Each row is a point on a landscape with many valleys, with its height.
A ball rolls from a point to the lowest of its 2 nearest points, and stops where none of them is lower. Distance is the straight distance between rows; heights are no part of it.
Z_322: [-35 -24 -18 -54  11  32  -6   5  35 -12  -9  20 -13  27   1  22 -34  -1
  45   0  31]  (h 418)
Z_532: [-27  -2 -12 -24 -20 -12  12 -17 -37  27  35  30   0  58  58 -37  31  45
  -4  33  55]  (h 192)
Z_821: [-33   4  11  62   4 -22  11 -36 -34 -13 -20  13   8 -17  15   6  18  20
  11  10 -41]  (h 144)
Z_830: [ 17 -13  21 -13  17  -8 -12   3 -41  -9  15 -10  58 -21  -6   3   2  15
  43  31  16]  (h 284)
Z_926: [  8   4 -19  22   7  58   0  15  14  -2  -4 -12 -10  42  26  22   0 -18
  17   4 -44]  (h 729)
Z_394: [ 26   8  40  -7  34 -31 -26  27  -7  14  21  42  21 -29 -24  -5  -8 -34
 -35 -13  -5]  (h 471)
Z_511: [ 15   1  -1  25  -7  26 -44  -8   2 -12   2  25   3  45  33   5  -5  14
  -7  42  36]  (h 330)
Z_707: [  7  17 -27  28 -28 -16 -14 -28 -21  28 -17   1  16  24   5 -18  -5  22
 -13   8  11]  (h 251)
Z_643: [-29   8  12  51 -33 -17  33 -43   9  -7 -34 -28 -11  -4  32  -5  24   5
   5   4 -27]  (h 193)
Z_733: [ 26  22 -45   9  13  46 -40  23   0  -3  -2 -38  15  43  -9  14  -6  -4
  11  20 -15]  (h 721)
Z_87: [  0  18  15  17  39   1 -24 -25 -24  16   6  12  20   8  28  26   4 -18
  -8  -4 -37]  (h 152)
Z_504: [ 26  -7  27   3  49 -23  -4  40  -7  36  12  13  26   0 -18 -22  17 -55
  15  -8 -22]  (h 491)
Z_153: [  3 -15  17   6  15  39  -3 -39  28 -16 -26   4  -5  37  35 -54  -9  49
   1  17  21]  (h 605)
Z_746: [-25 -14 -12   9 -50   4 -38 -21 -15  -8  11  39  14  28  11   0   3  28
  26  46  39]  (h 360)
Z_366: [ 18 -18  53   2  68 -15 -17  29  11  13  -2  35 -26 -29 -11   4 -11  -6
 -12 -12  -6]  (h 450)
Z_127: [ -9  -7 -47  18   7   9 -15  20 -34  26  19  29  17  12 -42 -19 -26 -59
  -5 -11   8]  (h 701)
Z_817: [ 23  11  44  22  12 -10  13  13  30 -22   6 -16 -21 -50  10  26  28  42
  15   2 -52]  (h 154)
Z_645: [ 15   7 -17  -7   3 -10  33  33 -48 -13  33   3  16 -28 -28  -3   1 -31
 -26 -40  -2]  (h 598)
Z_406: [ 29  -6  35  34  51   9  13  30   8  50 -19   3 -40  -3  -1   0   0  -7
   5 -38 -12]  (h 426)
Z_418: [ -4  29 -26  15  15 -18 -28  18 -18  14  46 -19 -24 -24 -46  16   3  -8
 -15 -17 -16]  (h 265)
Z_935: [-13 -21   3 -23  29  23  31  10  13  -7  11 -22 -28  19  50  31  -5 -18
  25 -39   4]  (h 273)
Z_520: [ 26   2 -43  28  -6 -25 -27 -14  25   9 -44 -63  11 -50 -67   5   2 -14
  -7  19  -9]  (h 355)
Z_755: [  3  15 -33 -50 -13  -5  26   5  20  25   7  52 -20   7  15  42 -32  -7
 -26 -19  16]  (h 339)
Z_83: [ -6  31  17  11  24 -10  -8 -19   4  -9 -26  -3   0  15 -10 -58  25  65
  19  24 -34]  (h 551)
Z_62: [ -6  27 -18   4  27 -29 -25  -1 -12 -16 -32 -42  35   1 -33 -50   7  38
 -14  29 -23]  (h 534)
Z_675: [ 29  -4  20  29 -28  30  12 -52  24 -42 -35 -37   6  16  25 -66   4  52
  -7  40  -2]  (h 581)
Z_370: [ -5 -11 -11  38 -37   1 -40  -8 -24 -37  23 -27  50  -8 -17   9  -9 -37
 -24  35  32]  (h 211)
Z_833: [ 33  16 -20  35 -10   7  45  30 -17 -11 -39 -24   8 -16 -12 -11 -14  28
 -13   6 -42]  (h 233)
Z_881: [-43 -11  36 -20  18   4  33  22  26   1  39  63 -44  26  20 -47  17  10
  -2  11   4]  (h 698)
Z_803: [ 26  -2 -34 -15 -11   9   4   8 -15  71  20 -19  15  -5 -38  10  -7 -15
   1 -15  16]  (h 343)
Z_178: [ 51   8  25  16   2   4  31  24  -4 -22 -11   2   8 -25  19  27  -1  25
  -5   0 -40]  (h 194)
Z_103: [ 37  -1 -20  -5   6 -21  -3  17   7  73 -17 -27   5 -17 -13 -13   4  26
   1 -23  17]  (h 373)
Z_873: [  4  -2 -42 -58   0  17  20  19 -29  18 -13  -9   8   3 -49  11  10 -53
  13 -59   3]  (h 680)
Z_117: [-10  -9  64   5   7 -58   9 -31   3 -38 -30 -21  26 -10  43 -40  22  47
   9  25   7]  (h 318)
Z_309: [  6   3 -12 -41 -12  39  -8 -11   2 -21   8  14  15  -9   0  63 -32 -29
 -28  18   9]  (h 748)
Z_704: [ -9 -25  33 -15  -7  14  71 -17  21 -38 -39 -25 -28  -9  30   2  -6  25
  19 -35 -10]  (h 203)
Z_917: [ 10  -3  23 -16  45 -14 -20  19  -1   6 -11 -25  23   6 -17 -37   1   2
  19  16 -28]  (h 512)
Z_598: [-28 -16   3 -24 -24  -5   1 -13  43  -6   9 -49 -38  13  48   5 -15   4
  10 -26   9]  (h 290)
Z_601: [-26  44 -18   0  -6 -13 -38 -31 -41   7  44  13   3 -18 -20  11 -14  -5
 -33 -13  19]  (h 209)
Z_379: [-12 -45  45 -31 -32   8  79 -36  41 -22 -30 -40 -13  -8  30 -46  -1  19
  -5 -17 -32]  (h 267)
Z_341: [ 10  27 -26  29   3  11  16 -32 -52  12 -17 -34  63  -6  12  25  29  15
  36  12 -33]  (h 325)
Z_28: [ -2  -7   3   4  15  -2   3  11   0  -3  -4  -2  -4   1  48  55 -15 -32
  -5 -38 -28]  (h 216)
Z_126: [ 22  26 -18  -7   2 -12  26  55 -26 -18  49  30 -14 -42 -54 -11 -18  -4
 -54 -28  19]  (h 608)
Z_866: [  3 -12   7   3 -71  24   9  -3  15  -8   6  64   2  19  36  13  -3  34
   6  51  28]  (h 385)
Z_621: [  1 -10  21  49  17 -17   0  -1  22  20   2  -5 -65  10  16 -18  15  20
   1 -31 -36]  (h 396)
Z_275: [ 41  30 -39   0 -42   5  23  41 -11  27  -2   0  12  -1  -9  -5 -21   2
 -27  -1 -32]  (h 270)
Z_730: [ 15  29 -15  21 -35  -5 -40 -31 -12 -25 -23   4  -3  36  40 -20  18  41
 -26  29  -1]  (h 291)
Z_968: [ 23 -24 -18 -19   1  26  55  -5  -8  -6 -42 -38 -13 -26  17  36  -2  22
  41 -37 -12]  (h 263)
Z_188: [-32 -12 -29 -10  16  26 -12  46  28  -9 -11  13 -41  27 -24 -14 -25   4
  17   5   9]  (h 462)
Z_964: [ -2 -22  10 -19  -8  17 -17   2  36 -27 -34  20  10  -7  24  41 -37 -35
  -5  15  12]  (h 755)
Z_163: [  3 -21 -33 -19  22  32  29  19 -47  25 -24  18  26  11 -31  -2 -16 -52
 -13 -39  25]  (h 690)
Z_561: [  1  15 -45  11 -32  11 -25 -15  -6  36  10 -11 -28  63  34  -7   5  45
  -7  11  29]  (h 199)
Z_583: [  3 -23  -9 -24  26  31  24  68  10 -16 -10  18 -29  -4 -14  13 -17 -23
  22 -21   8]  (h 494)
Z_838: [ 38   7  10  -1   6 -37   3  -8  17  38 -34 -20   3 -25 -16   4 -19  -5
 -28 -25  -9]  (h 399)
Z_373: [-42 -27  -9  -9  10 -16  22  -8  19  19  16 -20 -55   7  32  -2 -17  29
   4 -17  48]  (h 198)
Z_453: [-16 -18  64 -22 -21 -18  44 -46  40 -29 -25  -3  18 -14  37 -64  13  37
 -17   3 -13]  (h 326)
Z_603: [ 31  28   0  37  -5   0 -53 -13  10   3   3  23   3 -14 -41   6  -5 -28
 -44  17 -21]  (h 287)
Z_238: [ -2 -16   1  21 -15  -5 -16  -5 -53   4  23  -4  58 -24  -7   8  -3 -14
  10  40  53]  (h 254)
Z_523: [ 14  43 -33 -36  19  59  -7  15  -2  30  11  -1  18  12 -16  17 -18  -2
  11  20 -26]  (h 728)
Z_739: [ 36  14 -26  20 -11 -26  -8 -31  20  21 -67 -24  29 -15 -17  22  -9 -22
 -31   7 -17]  (h 400)
Z_52: [-37 -30  27  30 -40   1  29 -33  26 -15 -24   8 -42   9  21 -40   3  16
  -1  -2  -2]  (h 260)
Z_374: [ 11  34 -43 -44   9  71  16   3 -13  27  25  45   2 -13 -60  37  -8 -17
   1 -15 -12]  (h 734)
Z_203: [ -8  14   7  21 -17   2  13 -25  13 -35 -48 -27  39  10   9 -54  38  50
  20  35 -28]  (h 563)
Z_320: [-28 -24  23 -13  29  21   3 -10  22  24   1 -34 -38  36  25 -41   2  37
  22 -30  25]  (h 300)
Z_416: [ 34 -30 -28 -58  18   5  41   7 -19  18   9 -14  12 -26 -80 -18  20 -61
   3 -65  50]  (h 665)
Z_215: [  4  10 -28 -15  -3  23  22  -3 -25 -15 -12 -56  27 -10   4  42   4   1
  32  -7 -24]  (h 301)
Z_347: [-30 -12  39 -37 -32 -10  -6 -34  28 -13  -6   2 -12  53  36 -82  10  17
   0  13  22]  (h 663)
Z_352: [-18 -30 -24 -12  -3  13  15  14 -28  -2  18   0  23 -30 -33  30 -22 -21
  34 -24  37]  (h 577)
Z_2: [-38   7  24  32  33 -25 -47 -25 -27 -12  25  11 -26  21  34  15   7   7
 -14 -14  -9]  (h 76)
Z_198: [-10   5  -5  31  -1  -9  -5 -31  10 -22 -27 -31 -16  -8  26  52  12  -4
   0  -8 -24]  (h 240)
Z_311: [-53 -24  44  -9 -27 -16  13 -17  44   2  25  36 -48  35  18 -84  25   9
  -3  14  15]  (h 682)
Z_628: [ 25  24 -29 -41   6   9  33  46  -6  30  22  22 -18  10 -15  21 -13  -6
 -27  -9   0]  (h 304)
Z_242: [ 11 -15  -5  13 -12 -29 -33  -6   3  -5  10  15  29  -7 -25  15 -12 -56
 -31  11  26]  (h 268)
Z_306: [-26  -9  12  29 -20 -58   6  30  -6 -44  21 -13  19 -43 -16   9   5 -21
 -18  13 -11]  (h 229)
Z_122: [-14  16 -13   4  11 -40 -61  -1 -34   8  30  -2 -25  15  16  20   1  16
 -35 -12  23]  (h 145)
Z_764: [ 17  29  14  22   1 -24 -32  -3  23   8  11 -30 -25 -39 -11  37  21  24
  14  28 -29]  (h 196)
Z_913: [ -5  16  53  19   7  -3  -8 -17  22   8  -5  49 -12   7  34  16  15  -7
  18   2 -39]  (h 353)
Z_168: [-12  12  19  27 -15 -42  -3 -15 -18 -37 -11  16  39 -20  -1  24   0 -22
  -6  35 -33]  (h 189)
Z_814: [  0  14 -33  19  -4 -17  -6  14  18  12 -14 -40 -30 -36 -62  33  10 -20
   4 -15 -20]  (h 307)
Z_671: [-23   4  32  23  31 -41 -39   5  11 -38  20 -16  -9  -8  21   1  13  -1
  -1  12 -29]  (h 151)
Z_398: [-15  -1  26  16  27  -3   0  -9   5  27  30  -5 -39  48  37 -48  36  25
  13  -7  -4]  (h 358)
Z_452: [ 14   3 -27 -32   4  10  11   4   4  16  44  -5 -23 -45 -83 -24 -11 -39
 -15 -57  46]  (h 645)
Z_60: [-32 -10 -35 -80  -4  13  33   9  41  28  -6  58   8  22   4  33 -15  -1
  18   9  14]  (h 377)
Z_221: [-42   7 -10  29 -46   6 -24 -10  -5   0  -9  22  38   8 -23  -4  20  15
  65  44  -2]  (h 336)
Z_572: [  1   8 -30  20  21  24 -41  29   2 -11   6  31  14  34 -16  -8 -15 -34
 -10  14 -22]  (h 712)
Z_265: [  8  20 -25 -57  24  41 -21 -27  -9   6  20  35  13 -16 -37  67 -29 -22
  -5 -17   4]  (h 741)
Z_915: [-20 -46  52 -23   7  45   2 -57  31 -21  -5 -14 -24  35  27 -75   9  13
   3  16  13]  (h 636)
Z_445: [ -5 -26  28   5 -19  -4  15 -26  31  14  -8  28 -13  12  45   4  -7  -3
  -2  -3  11]  (h 319)
Z_61: [ 21  -4   3 -25 -45   0  26  35  -9  -4   6  34  38  -3  22  21 -12  11
   9  33  33]  (h 405)
Z_124: [ -3   6  59 -19   0 -42  -5   2   8  -9  -2   9  22  14  38 -39  -2  34
 -11  16  14]  (h 282)
Z_19: [ 38  20  11   7 -34  -9 -25  -4  28  22   0   4  10 -30 -11  27  19 -21
 -15  42 -21]  (h 239)
Z_157: [-25 -18   6  -4 -13 -24  43  39 -39 -33   5   7  29 -32 -13  14 -27 -26
  -9 -34  32]  (h 588)
Z_252: [-18   6  18 -46  -7 -40  -1 -10 -10  23  23   1   0  26  56 -28   8  50
 -12  -5  26]  (h 243)
Z_973: [ 26  17 -28 -24  14   5  -4   6  -3   4  28  31 -31 -48 -55  18 -17 -20
 -53 -48  30]  (h 624)
Z_440: [-15 -25 -23   3   6  43 -27  10 -23 -19  35  -2  -1 -24 -67  34  -7 -55
  34   4  14]  (h 561)
Z_922: [-12  13  -9  19 -14  -7 -25 -31 -29  26  39  12 -23  48  68 -14  31  30
  -7  -4  47]  (h 132)
Z_798: [ 28 -10  15 -18  12  18  10  45   5 -42 -27 -14 -15  -8 -27  28   2 -51
  26 -31 -16]  (h 514)
Z_3: [-23  28  15  47  -9 -61 -19  23   9 -27   7 -30  -9 -13   1  -7  42   4
 -16  36 -24]  (h 204)
Z_752: [-11 -16   3  46  -1  12  10  22 -26  -5   1  12  26 -20  -8   6   8  17
  53  25   1]  (h 312)
Z_227: [ 22 -25 -19 -12  31  25 -25  30  16 -34  11 -39  -6 -22 -39  36  -3 -60
  10 -21   9]  (h 537)

For each start below, name the point where the ball stops.
Z_311: Z_373
Z_739: Z_2
Z_416: Z_817
Z_866: Z_922
Z_62: Z_373
Z_440: Z_817
Z_838: Z_817
